Each scene shows the same named points in several views. A view is turned or mirrored, and shifted as a whole, has a little noise and may leave points out.

Scene 1
View 1
q602: [ 0.51  0.27  0.64 -1.07  0.75 -0.34  1.79  0.91  0.98  0.75 -1.95  0.72
 -0.10  1.20  0.41  0.44  0.25 -0.03  0.26 -0.09 -1.01 -0.31]
q818: [-0.72  1.10  0.64 -0.58 -0.24 -0.54  1.54  0.85  1.22  0.57 -0.93 -0.19
 -1.25  1.30 -0.03 -0.68 -1.45  0.05 -0.16 -0.38 -1.43 -0.20]
q112: [-0.13  1.05  0.41  0.63 -0.30  0.46  3.80  0.77  0.56 -0.79 -1.01  0.69
 -1.95  1.36  0.80 -0.14 -1.08  1.05 -0.93  0.33 -1.65 -0.07]
q471: [ 1.23  0.28  0.91 -1.34 -0.29 -1.47  0.66  0.80  0.40  1.05 -0.94  0.06
  0.33  0.47 -0.36 -1.45  0.31  0.30  0.23 -0.70 -1.38  0.81]
q662: [-0.49  1.27  1.06 -0.26 -1.28  0.40  1.89  1.26  0.91  0.25 -0.95  0.58
 -0.79  1.86 -0.25 -1.56 -0.71  1.39 -0.36 -0.61 -1.85  0.65]
q577: [-0.19  1.49  0.64 -0.92 -0.54 -3.00  0.68  1.08  0.38  0.44 -0.33 -1.92
 -0.46  0.42 -0.66 -0.53 -0.59 -0.66 -0.56 -1.00 -1.86  0.92]
q641: [ 1.84 -0.19  0.54 -1.79  1.10 -2.93  0.42  0.47  0.16  1.15 -1.10 -0.75
  0.17 -0.56  0.11 -0.30  0.42 -1.35  0.50 -0.04 -0.94 -0.24]
q393: [-0.32  1.16  1.51  0.26 -1.59  2.86  2.71  1.37  0.62 -0.27 -0.87  2.23
 -0.62  2.83 -0.14 -2.23 -0.96  3.11 -0.09 -0.54 -2.16 -0.01]
q91: [ 0.04  0.31  1.05 -0.53  0.68  2.58  2.67  0.93  0.83  0.01 -1.55  2.26
 -0.53  2.40  0.57 -0.36 -1.31  1.70  0.78 -0.08 -1.31 -1.81]
q928: [-0.37  2.10  1.01  0.05 -0.88 -0.79  2.04  2.60  0.10 -0.10 -1.71 -0.76
 -0.39  1.59 -0.15  0.04  1.02  0.04 -0.56  0.20 -2.46  0.31]
q737: [ 0.78 -0.26  0.77 -1.01  1.15  1.13  2.45  0.22  0.35 -0.03 -0.86  2.05
  0.05  1.82  0.38 -0.01 -1.27  1.78  0.58 -0.82 -1.05 -0.98]
q819: [-0.06  1.30  0.97 -0.29 -0.37 -0.10  1.92  2.09  0.63  0.45 -2.07  0.12
 -0.56  1.56  0.30 -0.24  0.68  0.02  0.02  0.45 -1.86 -0.19]
q946: [ 1.83 -0.02  0.62 -2.42  1.70 -3.57 -0.21  1.30  0.01  1.71 -1.99 -1.20
  1.43 -0.21 -0.04  1.09  1.83 -2.19  0.91 -0.27 -1.04 -0.14]
q933: [ 2.53 -0.11  0.96 -0.95  0.29 -1.50  1.89  0.73 -1.26 -0.18 -0.39  0.54
  0.91  0.22 -0.14 -0.55  0.98  1.02 -0.04 -0.75 -1.67  0.59]
q527: [-0.44  1.16  0.51  0.23 -0.55 -0.34  2.77  0.69  0.82 -0.34 -0.61  0.02
 -1.91  1.13  0.25 -0.78 -1.62  0.61 -0.76 -0.08 -1.71  0.02]
q592: [ 1.15  0.11  0.64 -0.88  0.57 -0.09  2.67  0.05 -0.24 -0.45 -0.27  1.51
  0.44  1.41 -0.02  0.14 -0.70  2.01 -0.26 -1.80 -1.25  0.62]
q588: [ 1.19  0.60  1.10 -1.63  0.76 -1.62  0.63  1.36 -0.87  0.08 -0.42 -0.39
  1.41  0.93 -0.69  0.32  0.22  0.42  0.64 -1.51 -1.95 -0.42]
q349: [ 1.57  1.12  1.74 -0.78 -0.46 -1.44  0.63  2.04 -1.55 -0.30 -0.04 -0.84
  0.63  0.38 -0.86 -1.48  0.42  0.57  0.56 -0.22 -2.70 -0.78]
View 2
q946: [ 0.44  2.62 -3.70 -1.27  4.29 -1.31 -1.64  0.05 -0.08  1.40 -0.19  1.66
  1.59 -0.26 -0.46 -0.26  3.15 -0.31  2.45  0.31  0.36 -2.01]
q602: [ 2.53  0.62 -2.19 -1.83  1.95  0.35  0.19 -1.90  0.02  0.80  0.03  1.00
  1.81  0.43 -0.07  1.84  1.82 -0.78  1.91 -0.65  0.73 -0.97]
q577: [ 1.31  0.49 -2.22 -1.16  2.85  0.30  0.24  0.32  1.82  1.46 -0.46  1.46
  1.26  0.54  0.58 -0.17  0.58 -3.29  3.80 -0.17 -0.43 -1.71]
q91: [ 3.38 -0.77 -0.92 -1.71 -0.20  1.44  1.10 -3.00  0.37  0.80  0.64 -0.21
  1.38  1.23  0.03  3.86  0.58  0.33  1.45 -0.87  1.43 -0.26]
q737: [ 2.47 -0.08 -0.98 -1.13  0.00  1.03  0.80 -1.90  0.70  0.25  0.37  1.13
  1.24  0.88  0.45  3.15  0.83  0.38  0.91 -0.89  1.56 -0.40]
q349: [-0.55 -0.92 -2.01 -0.76  2.73  0.16 -0.88 -0.07  0.98  1.38  0.42 -0.42
  0.12  0.15  0.28  1.15 -0.15 -0.96  3.18 -0.26 -0.06 -0.67]
q641: [ 0.65  0.98 -2.88 -0.52  3.46 -0.46 -0.40 -0.32  0.47  0.50  0.28  1.81
  1.51  0.02 -0.36 -0.25  2.06 -0.24  2.69 -0.15  0.31 -2.41]
q819: [ 2.44 -0.34 -2.35 -2.22  2.55  0.32  0.03 -2.16 -0.13  1.12  0.05 -0.15
  1.65  0.49 -0.15  1.89  1.08 -1.73  2.84 -0.65  0.12 -0.55]
q471: [ 1.04  0.10 -2.65 -1.14  3.17 -0.57  0.06 -0.67  1.01 -0.08  0.05  1.31
  1.40  0.90  0.50  1.39  0.33 -1.24  2.81 -0.63  0.74 -1.23]
q662: [ 2.67 -1.13 -1.56 -2.00  1.60  0.72  1.09 -1.88  1.27  0.40 -0.04  0.38
  1.47  1.32  0.79  2.56 -0.68 -2.62  3.00 -1.07  0.52 -0.37]
q527: [ 2.86 -1.27 -1.04 -1.27  0.85  1.84  1.62 -1.76  1.01  0.68  0.15  0.96
  1.48  0.47  0.34  1.09  0.28 -2.59  2.74 -0.99 -0.27 -1.19]
q933: [-0.34 -0.48 -2.05 -0.74  2.37 -0.08 -0.77 -0.32  0.29 -0.44 -0.05  1.42
  0.88 -0.34  0.81  1.38  0.80 -0.61  1.44 -1.19  0.52 -0.17]
q588: [ 0.19  1.09 -2.05 -1.07  2.03 -0.18 -1.09  0.33  1.30  1.68 -0.23  0.79
  0.59  0.36  0.56  1.54  0.94 -0.63  2.01 -0.13  0.63 -0.57]
q112: [ 3.07 -1.72 -0.73 -1.53  0.39  2.24  1.43 -2.49  0.18  0.48  0.03  0.68
  1.70 -0.04  0.26  1.56  0.79 -2.41  1.91 -1.51 -0.24 -0.31]
q393: [ 2.87 -2.38 -0.93 -2.16  0.40  1.24  1.40 -2.81  1.07 -0.03  0.33 -0.63
  1.11  1.62  1.04  4.51 -1.75 -1.68  2.25 -1.46  1.21  0.87]
q928: [ 1.88 -0.61 -2.01 -2.39  2.50  0.80 -0.35 -1.53  0.08  1.93 -0.45 -0.47
  1.30 -0.06  0.20  1.30  0.81 -3.20  3.08 -0.76 -0.70  0.12]
q818: [ 3.02 -0.20 -1.58 -1.46  1.49  1.06  1.25 -1.51  1.38  1.19  0.09  0.81
  1.58  1.13  0.12  1.26  0.48 -2.20  3.18 -0.46  0.27 -1.62]
q592: [ 1.44 -0.10 -1.17 -1.06  0.43  0.74  0.29 -0.68  1.11 -0.19 -0.39  1.84
  1.17  0.41  1.32  2.54  0.51 -0.98  0.69 -1.40  1.14  0.20]
View 3
q818: [-0.03  1.25  0.52  0.86  0.67  0.03 -0.19  0.15  2.86 -0.65 -2.24  0.80
  1.66  1.38 -0.73  0.42 -0.46 -0.92  1.85 -0.16  1.51 -0.04]
q588: [-0.51 -0.72  0.88  0.32  1.03 -1.24 -1.33 -0.38  2.62  0.74 -1.24 -0.03
  1.61 -0.23  0.06 -1.60 -1.77 -0.60 -0.81 -0.37  1.59 -0.03]
q112: [-0.13  2.47 -0.52  2.61  0.37 -0.31  1.04 -0.29  2.78 -0.59 -1.48  0.20
  1.70  2.22  0.27  1.71 -0.85 -0.08  1.13  0.14  0.28 -0.80]
q91: [ 0.46  1.23 -1.04  1.59  1.94 -1.42 -0.09 -0.98  2.88 -1.45 -0.07  2.16
  1.49  1.56 -0.44  1.69 -0.68  1.35  1.09 -0.70  1.29 -2.35]
q592: [-0.68  1.79  0.34  0.98  0.54 -1.24 -0.48  0.06  1.89 -0.76 -0.71 -0.10
  1.47  0.51  1.22 -0.14 -1.65  1.44 -0.44 -0.03  1.53 -1.15]
q471: [-0.49  0.68  0.44 -0.22  1.45 -0.15 -1.22  0.12  2.21 -0.17 -3.17  0.42
  2.25  0.32  0.27 -1.11 -0.64 -0.35 -0.53 -0.74  1.17  0.31]
q737: [ 0.03  1.36 -0.17  1.02  1.04 -1.78 -0.73 -0.88  2.21 -1.25 -0.31  1.36
  1.50  1.13  0.25  0.59 -0.91  1.59  0.38 -0.31  1.21 -1.81]
q928: [-0.10  0.47 -0.55  2.50  2.18  0.35  1.08 -0.06  3.73  0.58 -2.65 -0.31
  1.93  1.23 -0.56 -0.12 -2.07 -1.50  0.38 -0.41  0.94  0.51]
q393: [ 0.16  2.43 -2.14  1.36  2.67  0.20  1.25  1.17  2.69 -1.05 -0.67  1.55
  1.44  0.31  0.36  2.66 -0.89  0.89  0.68 -1.22  2.04 -2.41]
q577: [-0.63  0.55  1.45  0.37  0.12  0.57 -0.55  0.77  2.69  0.67 -3.17 -0.69
  1.84  0.47 -0.24 -1.22 -1.04 -2.28  0.77  0.06  1.48  1.42]
q933: [-0.90  0.86  0.08  0.73  0.90 -1.09 -1.03 -0.41  1.90  0.53 -1.95 -0.37
  2.24  0.19  1.29 -1.05 -1.24  0.28 -2.19 -0.56  0.16 -0.15]
q641: [-0.52 -0.24  1.47 -0.05  0.39 -1.03 -2.25 -1.42  2.20  0.19 -3.42  0.36
  2.49  1.16 -0.22 -2.21 -0.32 -0.92 -0.69 -0.32  0.01  1.17]
q527: [-0.19  2.18  0.05  1.57  0.05  0.16  0.57  0.26  2.60 -0.36 -2.02  0.37
  1.65  1.72 -0.04  1.37 -0.35 -0.88  1.50 -0.04  0.73 -0.30]
q602: [-0.03  0.58  0.31  1.30  1.65 -1.08 -0.79 -1.26  2.85 -1.04 -2.37  0.92
  2.03  1.85 -0.49 -0.80 -1.18  0.47  0.47 -0.27  0.78 -0.12]
q349: [-0.36 -0.41 -0.27  0.44  1.24 -0.37 -0.70  0.06  2.66  1.97 -1.63  0.08
  1.96 -0.54  0.09 -0.34 -0.73 -1.96 -1.51 -1.10  0.65  0.03]
q662: [-0.15  1.86 -0.64  0.99  1.87  0.55  0.63  0.96  2.78 -0.66 -2.21  0.72
  1.63  0.66 -0.01  0.96 -0.91 -0.29  1.01 -0.74  1.95 -0.66]
q946: [-0.44 -1.57  1.88  0.21  1.34 -1.38 -2.57 -2.10  2.81  0.32 -3.76 -0.04
  2.55  1.20 -0.78 -3.92 -1.51 -0.87 -1.07 -0.17  0.34  1.84]
q819: [ 0.10  0.48 -0.57  1.70  2.34 -0.13  0.04 -0.76  3.32 -0.33 -2.83  0.76
  2.19  1.51 -0.70 -0.23 -1.34 -0.48  0.45 -0.64  0.72  0.06]
View 4
q662: [ 0.10 -0.74 -0.12 -0.02  1.07  2.22 -0.30 -2.17 -0.99  0.09  1.97  0.99
  0.68  0.55  2.43  0.67 -0.68 -3.03  0.93 -0.70 -0.66 -1.88]
q112: [-1.11 -1.66  0.28 -0.53  2.32  1.82 -0.97 -1.52 -1.31  1.70  2.15  0.86
  0.03 -0.88  2.21  0.68 -0.16 -3.38 -0.24 -0.69  0.34 -0.78]
q588: [-0.31  0.91  0.07  0.31 -1.15 -0.81 -2.17  0.14 -0.98  0.80  1.58  1.83
  0.86  1.21  2.70 -0.99 -2.04 -2.46  1.20 -0.78  0.46 -2.30]
q592: [-1.02 -0.58  0.58 -0.30  1.04  0.66 -1.75 -0.10 -1.44  0.86  1.43  1.36
 -0.56  0.91  3.86 -1.15 -1.42 -3.76  1.03 -0.71 -1.11 -0.76]
q737: [-0.97 -0.06  0.03 -0.57  1.14  1.63 -2.33 -0.20 -0.41  0.42  1.96  1.05
 -1.76  0.51  3.28 -0.88 -0.07 -4.01  1.18 -1.04 -0.09 -0.83]
q602: [-0.53  0.20  0.02 -0.15  0.02  0.41 -1.89 -1.09  0.34  0.38  2.14  1.19
  0.17  0.61  1.70 -0.88 -0.22 -3.17 -0.07  0.13  0.64 -0.48]
q577: [-0.17 -0.54 -1.00  1.16 -0.22 -0.18 -0.91 -0.52 -1.06  0.70  0.97  1.07
  3.29  0.52  1.36  0.35 -2.24 -1.51 -0.10 -0.24 -0.27 -2.24]
q91: [-0.69  0.12  0.03 -0.94  1.36  2.79 -2.18 -1.28 -0.23  0.37  2.45  1.02
 -2.22  0.22  2.94  0.07  1.07 -4.27  1.17 -1.29  0.65 -1.19]
q527: [-0.85 -1.61 -0.79  0.11  2.01  1.85 -1.04 -1.02 -0.97  1.17  1.60  0.54
  1.02 -0.79  1.67  0.89 -0.45 -2.74 -0.37 -0.72  0.02 -1.18]
q349: [ 0.43  0.42  0.13  0.00 -0.49 -0.19 -0.69 -0.61 -1.11  1.03  2.28  1.69
  1.39 -0.08  2.40 -0.76 -2.61 -1.81  1.97 -1.62  1.19 -3.39]
q818: [-0.41 -0.55 -1.16  0.43  0.87  1.67 -1.41 -0.95 -0.43  0.31  1.46  0.77
  1.16  0.26  1.51  0.67 -0.37 -2.62 -0.02 -0.60 -0.02 -1.68]
q933: [-0.30 -0.25  0.87 -0.36  0.16 -0.94 -0.87 -0.19 -0.89  1.04  2.20  1.61
  0.49  0.09  3.12 -2.45 -2.77 -2.70  1.39 -0.77  0.06 -1.20]
q819: [ 0.04  0.05  0.34 -0.22 -0.03  0.80 -0.87 -2.29 -0.11  0.51  2.60  1.41
  0.80  0.27  1.42 -0.12 -0.34 -2.79  0.23 -0.11  1.02 -1.28]
q471: [ 0.23  0.04 -0.38  0.31 -0.16  0.15 -0.68 -0.73  0.04 -0.33  1.84  1.08
  1.45  0.63  2.00 -1.61 -1.92 -2.17  0.99 -0.40 -0.46 -1.44]
q946: [-0.14  1.42 -0.32  0.65 -2.45 -2.65 -2.34  0.19  1.05  0.32  1.89  1.75
  2.36  1.02  0.71 -2.57 -2.06 -1.70 -0.23  0.65  1.49 -0.89]
q641: [-0.22  0.36 -0.96  0.56 -0.68 -1.39 -1.71  0.56  0.80  0.20  1.81  1.11
  1.87  0.06  1.12 -2.39 -2.09 -1.73  0.20 -0.15  0.89 -1.09]
q393: [ 0.22 -0.77  0.61 -0.94  1.96  3.71 -0.04 -2.82 -1.45 -0.03  2.56  0.99
 -1.50  0.46  3.73  0.82  0.03 -3.99  2.04 -1.58 -0.82 -2.07]
View 5
q818: [-0.73  0.57 -2.16  0.81 -0.17 -0.73 -0.65  0.51 -0.03  0.23  2.25 -0.70
 -0.31 -2.86 -0.25  0.98  2.25 -0.83  0.33 -0.20 -0.33  2.22]
q946: [ 1.30  3.98 -0.51 -1.05 -2.59  1.33 -3.52  0.52 -1.66 -0.02  0.60 -1.41
 -1.89 -0.98  1.50  0.82 -0.65 -0.99 -0.34  0.49  0.92  0.85]
q933: [-0.47  1.36 -0.31 -1.03 -0.79  1.84 -0.24  1.75  0.61 -1.12  0.82 -1.58
 -2.12 -0.39  1.33  1.10  1.59 -1.87 -0.56 -0.06  1.27  1.49]
q527: [-1.14  0.21 -2.20  1.16  0.09 -0.22 -0.08  1.16  0.85 -0.25  2.60 -0.35
 -0.53 -2.67  0.36  1.45  2.58 -0.82  0.15 -0.15 -0.61  2.60]
q91: [-1.07 -0.27 -2.72 -0.78  1.57  0.11  1.12  0.14 -0.44 -0.34  2.43 -0.67
 -0.64 -2.01 -1.53 -1.14  2.52 -1.27  1.11  0.15  1.90  3.21]
q577: [-0.28  1.65 -1.43  0.94 -2.03 -0.50 -2.29  1.15  0.36  0.26  0.92 -1.15
 -0.80 -2.22  1.47  2.52  1.72 -1.56 -0.51 -0.23 -0.96  0.54]
q592: [-0.88  0.65 -2.12 -1.16  0.71  1.63  0.10  1.96  0.64 -1.32  1.12 -1.16
 -1.26 -1.60 -0.20  0.88  2.55 -2.01 -0.10 -1.36  1.29  1.47]
q662: [-1.39 -0.51 -1.85  0.13 -0.48 -0.10 -0.04  0.66  1.04  0.37  1.59 -1.22
  0.08 -1.99 -0.30  0.92  2.95 -2.16  1.20 -0.08 -0.30  2.26]
q349: [-0.55  1.02 -0.31  0.30 -1.74 -0.83 -0.02  0.71  0.17 -0.23  0.57 -1.66
 -1.97 -0.29  1.93  0.98  1.97 -2.17 -0.77  1.08  1.20  0.96]
q928: [-1.06  0.69 -2.67  0.61 -1.89  0.08 -1.22  0.72  0.80  0.62  1.69  0.13
 -1.00 -1.05  1.53  0.99  2.05 -2.44  1.17  1.50  0.10  2.13]
q641: [ 0.73  2.92  0.12 -0.37 -1.61  0.93 -2.09  0.78 -1.04 -0.37  1.23 -1.76
 -1.68 -1.54  1.11  1.18  0.22 -0.28 -0.82  0.02  0.37  1.43]
q819: [-0.65  0.88 -1.90 -0.09 -1.31  0.51 -1.05  0.24  0.03  0.56  1.91 -0.56
 -0.73 -1.38  0.44  0.29  1.54 -1.69  1.36  1.18  0.32  2.72]
q393: [-2.33 -1.99 -2.11 -0.45  0.78 -0.16  1.92  0.51  1.49  0.05  1.86 -1.26
  0.04 -1.53 -1.14 -0.21  3.96 -2.69  1.77  0.10  0.66  2.99]
q112: [-1.35  0.02 -2.85  1.14  0.42  0.39  0.30  1.27  1.05 -0.43  3.19  0.37
 -0.81 -2.42  0.36  0.99  2.59 -0.78  0.52  0.30 -0.22  3.38]
q588: [ 0.06  1.84 -1.61 -0.73 -1.15  0.09 -1.22  0.98 -0.59 -0.45  0.18 -1.52
 -1.82 -0.95  0.90  0.72  1.50 -2.31 -0.59 -0.17  1.66  0.29]
q737: [-0.71  0.44 -2.18 -1.10  1.35  0.91  0.63  0.92 -0.28 -0.97  1.88 -1.13
 -1.01 -1.98 -1.13 -0.46  2.26 -1.28  0.29 -0.76  1.84  2.36]
View 6
q819: [-0.54  1.29  0.51  0.67 -1.20  0.57 -0.24  0.73 -0.96  0.43 -1.90 -1.80
  1.14 -0.21 -0.08 -0.67  0.15  1.14 -0.80  0.59  1.02 -1.46]
q471: [ 1.67  0.21 -0.83  0.30 -1.22  1.59  0.35  0.91 -1.77  1.29 -1.82 -0.81
  0.59  0.72  0.45 -0.43 -0.22  1.48 -0.34  0.91  1.78 -0.70]
q112: [-1.20  1.13 -1.32  1.41 -1.91 -0.41 -0.57  0.49 -0.69  0.12 -0.65 -1.71
 -0.44 -0.80 -1.32 -1.96  1.30  0.89 -2.09 -0.99  1.29 -0.46]
q349: [ 1.82  1.20  1.01  1.21 -0.29  1.13 -0.47  0.61 -2.01  0.22 -0.41 -0.64
 -0.21  1.01  0.63 -0.16  0.54  0.55  0.54  1.03  2.97 -0.32]
q933: [ 1.51 -0.12 -0.59  1.53 -1.32  0.86  1.28  0.98 -3.19  0.99 -0.68 -1.40
  0.14  0.94 -0.41 -0.84  0.30  0.77  0.83  0.44  1.96 -0.02]
q592: [ 0.92  0.64 -1.82  1.16 -2.10 -0.17  1.56  0.95 -2.21  0.76 -0.65 -0.84
 -0.02  0.93 -0.57 -2.43  1.58  1.05 -0.34  0.15  0.37  0.25]
q393: [-1.07  2.49 -2.79  1.19 -0.92 -1.37  0.22  1.79  0.30 -0.54 -0.87 -1.03
 -0.77 -1.40  1.61 -1.64  2.25  0.30 -0.96  1.09  0.02  0.19]
q818: [ 0.60  1.29 -0.73  0.06 -1.64  0.94 -0.99  0.24 -0.21  0.52 -1.55 -0.67
  0.33  0.29 -0.37 -1.50  0.72  1.66 -2.31  0.03  1.24 -0.87]
q641: [ 2.92 -0.37  0.84  0.02 -1.77  2.42  0.30  0.36 -2.51  1.51 -1.50 -1.58
  1.46  1.09 -1.28 -0.08 -0.73  1.91 -0.68  0.40  2.26 -1.26]
q662: [-0.56  1.45 -1.67  0.70 -1.09  0.17 -0.53  0.88 -0.21  0.41 -1.73 -0.55
 -0.23 -0.08  0.99 -1.44  0.90  1.11 -1.30  0.55  1.06 -0.53]
q737: [ 1.50  1.58 -1.47  0.54 -2.23 -0.56  1.51  1.24 -1.31  0.02 -0.40 -1.77
  0.72 -0.37 -0.94 -2.00  2.03  1.05 -1.10  0.53 -0.37 -0.23]
q602: [ 0.63  0.93  0.03  0.37 -2.05  0.62  0.69  0.74 -1.43  0.73 -1.68 -1.97
  1.55 -0.01 -0.97 -1.22  0.38  1.51 -1.11  0.40  0.23 -1.34]
q527: [-0.28  1.03 -1.37  0.84 -1.67  0.37 -1.11  0.25 -0.32  0.34 -0.93 -0.94
 -0.54 -0.28 -0.80 -1.69  1.01  1.17 -2.39 -0.69  1.73 -0.43]
q91: [ 0.57  2.50 -1.12  0.55 -1.93 -1.16  0.96  1.45 -0.10 -0.58 -0.34 -2.22
  0.79 -1.45 -0.64 -1.73  2.33  0.83 -1.65  0.82 -0.81 -0.62]
q928: [-1.60  1.50  1.13  1.38 -0.80  0.58 -1.14  0.13 -1.15  0.40 -1.84 -1.06
  0.41  0.61  0.13 -1.22  0.21  0.84 -0.43  0.12  1.81 -1.38]
q946: [ 2.70 -0.30  2.56 -0.05 -1.75  2.75  0.72  0.05 -3.23  1.83 -2.27 -1.76
  2.68  2.12 -1.28 -0.15 -1.27  2.13  0.30  0.76  1.71 -2.07]

Which points are out of place in each view (at most two, in the order of its rows)? Write - if all are in place.
view 1: q819
view 2: -
view 3: -
view 4: q527
view 5: q818, q112
view 6: -
